Each row is a point on a landscape with many valleys, with its height.
From any point a ball rolls to the lowest of the 2 points nearest to it. It stops when none of these is lower. Distance is the straight distance between rows; heights are no part of it.
Sasu height 8.6: [160 148 103 151 112 134 119 151 115  72 131 133 116 124 115 127 125 163
 148 149 105]
miniz height 31.7: [112 152  92 136 110 141 184  49  99 178 187 145 138 170 166  84  81 102
 148 108 135]
zele height 29.5: [141 148  81 119 114 161 195  86  90 179 161 101 112 172 164  90  69 128
 133 131 145]
nono height 24.9: [148 155 104 123 123 120 127 140 170 139 107 122 162 120 137 116 133 172
 111 173  87]
sal height 34.2: [ 86 129 124 131 177 156 137 154 132 132  56  52 134  72  91 188 192 131
 130 158 161]
bok height 32.4: [140 114 113  96 166 138 123 155 111 104  87 143 138  77 112 136 129 102
 115 171 187]
kas height 54.4: [161 138 103 144 110 137 175 108 123 142 178  96 135 193 124  66  84  95
 174 139  96]
redub height 16.9: [123 140 122  79 148 130  88 152 143 122 125 115 151 122 138 153 162 138
 118 130 166]
situ height 67.6: [134  75 175  95 112 156 151 136 123 108 169 120 128 162  84 104 164 110
 114 142 137]
gef height 32.7: [113 204 135 134 107 105 125 155 152 127 128 158 122  71 134 150 146 160
 117 139 179]
dasa height 33.4: [138 148 142 187 129 173 158  88 173 170 167  84 100 158 124 116  92 158
 148 159 129]
Fufi height 85.8: [104 134  96 188 131  94 172  77  87 146 120 144 172 107 109 151 112  95
  96  68  39]
nidok height 25.0: [132 126 119  99 135  99 123 152 127  93 156 160 132 136 136 144 135 138
 112  98 162]
fumev height 24.6: [125  81 123  49 169 167 106 156  82 160 116  61 152 125 115  98 140  78
  87 138 146]
Buvi height 48.4: [111  97 176 103 126 142  75 127 131 126 120 166  90 111 131 147 147 143
  98 134 162]
nok height 24.8: [123 201  91 169  73 122 145 122 146 143 143  92 126 129 152 134  72 131
 161 188 148]
vitak height 36.4: [116 152 128 160 119 107 169  70 113 175 173 140 148 166 168  90  69  93
 141  82  90]
gunor height 62.4: [130 160 170 141 140 104 110 137 159 124 115 137 119 157 138 134 149 204
 112 130 141]
kepag height 53.7: [133 112 138  96 115 160 149 110 129 101 144 114 129 138 140  86 138 159
 139 141  68]
merad height 50.2: [108 121 177 142 120 138 109 120 130 113 100 139  87 104 108 166 153 165
 127 173 152]
Rupev height 50.3: [144  73 120 129 107  94  72 131 114  79 121 158 136 162 124 125 152 116
 145  92 115]
Lubut height 66.5: [155  91 167  83 122 113 153 131 147  94 120 110 142 154  87 109 166 145
 125 167 156]
litem height 43.2: [117 157 124 160 132  98 152 101 119 162 168 183 173 148 156  71 105 116
 124 110 104]
nipa height 20.3: [121 160 102 162  77 126 149 125 126 124 186 122  93 135 161 112  70 112
 156 155 120]
lidi height 41.5: [156 104 129 128 175 116 172 121 181 124 159 150 104  92 113 109 119 133
 105 164 154]
tep height 48.9: [142 120 122 152 117 131 142 119 132 109 160 169 163 144 128  88 106 106
 143 128 122]
bifo height 34.1: [130 128 138  84 150  82  93 164 109 120 168 163 106 133 142 163 157 108
  90  74 144]
mamud height 63.4: [ 93 137 166  85 103 128  84 146 129  96 124 163 163 130 150 120 116  90
 149  60 147]
totir height 34.0: [ 90 144 135 182 138 110 151 142 180 148  75  84 135  91 123 190 145 143
 167 169 120]
Minu height 8.7: [126 119 144  64 165 114  98 157 145 157  92  66 135 132 148 158 168 126
 106 149 158]
beb height 16.1: [131 143  79 141 104 123 109 137  87  84 104 178 126 104 134 114 130 171
 125 128 102]
vikeg height 27.9: [143 138  99 157  92 159 165  75  92 152 130 131 105 163 149 106  50 157
 140 156 146]
Varov height 71.7: [119 115 135 115 112 171 152 150 127 106 139  99 187 186 129 101 127  97
 149  82  76]
nimu height 39.5: [157  79 122 110 155 117 142 124 176 112 133 122  84 113 109 157 142 164
 107 138 157]
dut height 36.7: [117 170 136 117 107 144  75 142 136 125  98 179 117  87 143 136 111 161
 154  89 128]
ruf height 39.9: [131 170 126 162 123 133  94 133 152 152 136 171 111 122 145 129  78 170
 135 118 159]
sasa height 88.6: [115 103  71 167 131 112 162 125 114 160 139 141 178 126 146 116 107 102
  92  70  45]
vom height 25.5: [166 125 143  90 209 146 125 116 136 116  81  95 113 120 109 151 182 173
 140 143 150]
pabo height 73.0: [104 106 149  94 144 155 142 147 104  81 130 105 176 145 143 113 128 117
 146  76 101]
Lirud height 57.9: [137 142  83 155 113 147 208  60 101 205 173  93 174 169  97  62 102  65
 154 102  74]
Nenaz height 49.8: [142 161 165  76 154  93  57 187  94 161  78 140  62  84 143 184 139 113
 119 125 159]
leg height 27.7: [133  78 117  76 157 197 116 153 117 141 102 108 164 102 117 106 127 111
  87 159 134]
tas height 30.4: [138 115 133  84 133  76 137 136 110  71 119 166 120 101 134 133 110 131
 140 123 154]
nev height 28.5: [127 147 129 144 147 104 124 133 194 136  84 113 142  93 152 153 148 165
 134 182 103]
tikos height 35.4: [145 115 132 168 124 157 126 122 180 133 181 111  81 162 127 127 118 160
 122 158 117]
Losu height 52.8: [132 132 162 109 123 132 162  99 151  93 120 106  97 132 120 123 134 179
 175 166 104]
Rolot height 60.0: [122 130 103 157 118 163 199 101 119 167 165 119 205 152 107  62 127  84
 127 106  61]
bubul height 54.6: [104 158 176 118 142  81  93 161 142 147  74 134  56  86 138 206 152 135
 144 131 161]
Geleb height 34.7: [143 106 129  51 157  70 102 146  76  89  79 145  99 126 147 147 131 141
 114 115 159]
zevi height 69.7: [130  94 151 107 120 131 106 163 137 116 177 106 126 148 130 138 172  91
  80 139 127]
Gerep height 15.0: [143 131 166 117  94 114  65 155  52 134 108 197 102 136 129 129 146 118
 107  75 132]
fumuk height 38.7: [136  82 115  63 136 113  76 114  69  99 109 129 131 142 126 136 136 110
 108 101 173]
tad height 27.4: [150 136  98 123 110 163 150 166 163 130 110 104 152 115 105 103 128 133
 122 183 113]
laval height 60.2: [134 136 174 112 118 102 115 108 175 119 127 127 148 167 170 114 129 156
 130 110 107]
tal height 63.9: [104 116 150 157 144 139 153 108 124 144 145 129 196 123 117  88 139  69
 145 101  47]
kega height 40.2: [115 127 147 191 135 147 108 121 151 151 189 140  92 145 152 128 107 133
 131 102  96]
dameb height 15.2: [136 176 109 160 110 155 141 109 111  81 176 146  90 119 153 108  95 155
 163 144 104]
dadu height 49.2: [ 88  75 118 129 123 149  82 151 105 132 135 151 122 125 146 142 121  79
  71  81  97]
topu height 43.7: [139 142 157  77 163  95  51 183  96 147 128 119 100 130 158 160 139  99
  90 105 157]
nilol height 36.6: [136  83  87 107 110 127  87 147 137  96 113 156 141 102 114 110 131  94
 120 145 167]
memak height 28.8: [107 199 118 163 105 105 143 129 168 119 119 131 140  85 144 159 105 150
 153 165 158]
dunik height 40.4: [134  57  87  93  95 150 105 131 136 113 137 142 130 122 114 112 140  87
 109 137 107]
fetu height 31.8: [127 179 134 191 118 138 199 100 159 175 136 104 103 148 141 133  83 167
 131 168 176]
Zogu height 44.1: [ 94  99 141 131  79 146 138 114 121 130 148 151 114 143 129 103 128 168
  94 121 136]
zav height 29.6: [141 114 135 123 147 179 125 159 157 136 104 116 143  86  96 135 135 120
 101 186 148]
fud height 30.9: [111 121 125  83 181 167 136 125 101 165  77  41 119  78  91 160 182 112
 128 179 181]
Dufep height 73.9: [125 155  97 199 133  88 124  88  92 144 161 195 147 100 107 137 111  74
 155  58  75]
vor height 56.5: [142  97 137 118 100  86  92 114 129 110 112 160 136 170 154 108 154 155
 130  95  90]
rofi height 46.2: [111  90 163 121 120 143 101 108 109 124 154 170  94 124 136 109 138 135
  99 124 115]
fozoz height 43.4: [143  97 131  86 124 123  66 127  91  66 111 143 131 151 123 117 164 101
 162  99 148]
nideg height 44.2: [ 94  48 111  83 134 159  84 122 110 144 161 121 129 118 127 128 146  86
  91 112  98]
Dula height 65.7: [169 119 155 125 124 114 147 153 148 100  77 103 145 147  95 137 168 159
 117 159 167]
laput height 42.3: [107 143 102 167  80 150 124  99 141 137 131 149 105 113 117 117 109 173
 127 148 152]
bovi height 53.0: [102 117 171 123 136 101  83 120 134 142  63 103  93  98 118 183 179 146
 125 144 178]
gup height 54.3: [121 113 116 148 116  97 121 140 114  97 151 170 157 116 143 122  92  77
 132 103 101]
Goge height 29.0: [142 154 151 125  93 111  53 191 110 136  93 174 117 121 134 152 110 122
 121  78 135]
viraz height 37.0: [131 203 147 128 135  87 135 167 160 117  84 165 113  83 118 182 129 161
 147 110 194]
Mep height 54.5: [139 145 118 119 102 158 186 127 129 133 158  90 119 145 129  79 109 148
 153 156  76]
goti height 60.1: [ 98 157 113 116 121 122  94 141 120 108 140 184 142 110 153 123 116 106
 149  58 105]
vafel height 64.3: [106 121  98 189 136 118 109 129  95 127 147 193 155 118 113 142 126  65
 112  79  72]
Dos height 68.5: [ 98 114 129 136 109 133 132 134 135 133 163 101 187 151 117 108 162  71
 147  96  70]
gam height 15.5: [166 151 109 177 140 126 153 128 153  92 103 122  88  95 112 152 128 159
 146 172 125]
limi height 64.2: [134 161 155 133 134  92 142 115 159 104  91 113 131 142 106 158 171 190
 137 130 170]
kiti height 39.4: [ 87 128 133 176 158 121 141 158 154 137  62  99 144  91 107 197 180 131
 132 153 154]
zuvod height 51.8: [117 100 159 136  97 126 144 119 154 103  86 100 102 107 103 132 151 157
 165 194 126]
gigig height 29.8: [142 173 108 164 126 130 165  96 135 168 119 130 107 165 167 132  34 161
 124 137 184]
Tatig height 21.1: [139 136 126 155 193 154 132 141 145  95  99  94 108  94 109 158 158 161
 162 143 126]
rumev height 81.1: [105 183 105 203 123  85 162  65  67 164 163 152 147 133 123 142 107  82
 132  53  67]
vuga height 28.4: [145 122 161  92 221 147 133 127 107 130  92  58 120 108  84 152 189 137
 125 179 177]
tev height 37.5: [147 105 103 133 125 131 151 127 184 108 159  91  79 132 112 140 123 171
 117 129 115]
Fibab height 52.2: [153  97 123 161  96 123 170 105 145 129 161 128 139 180 114  81  76  94
 150 125 126]
nudu height 18.5: [126  89 123  49 166 126  76 150  92 166 132  67 136 159 151 143 140  97
  85 133 168]
fesov height 56.2: [173 120  99 155 110 156 206 100 108 204 172  91 143 206 111  66  80  87
 134 110 103]

For each start below, name the point where the ball stops.
nimu | vikeg
sal | Sasu
lidi | vikeg
nideg | nono
gef | Sasu
Dula | nidok
kega | vikeg
Dos | tep
Fufi | tep
viraz | Sasu
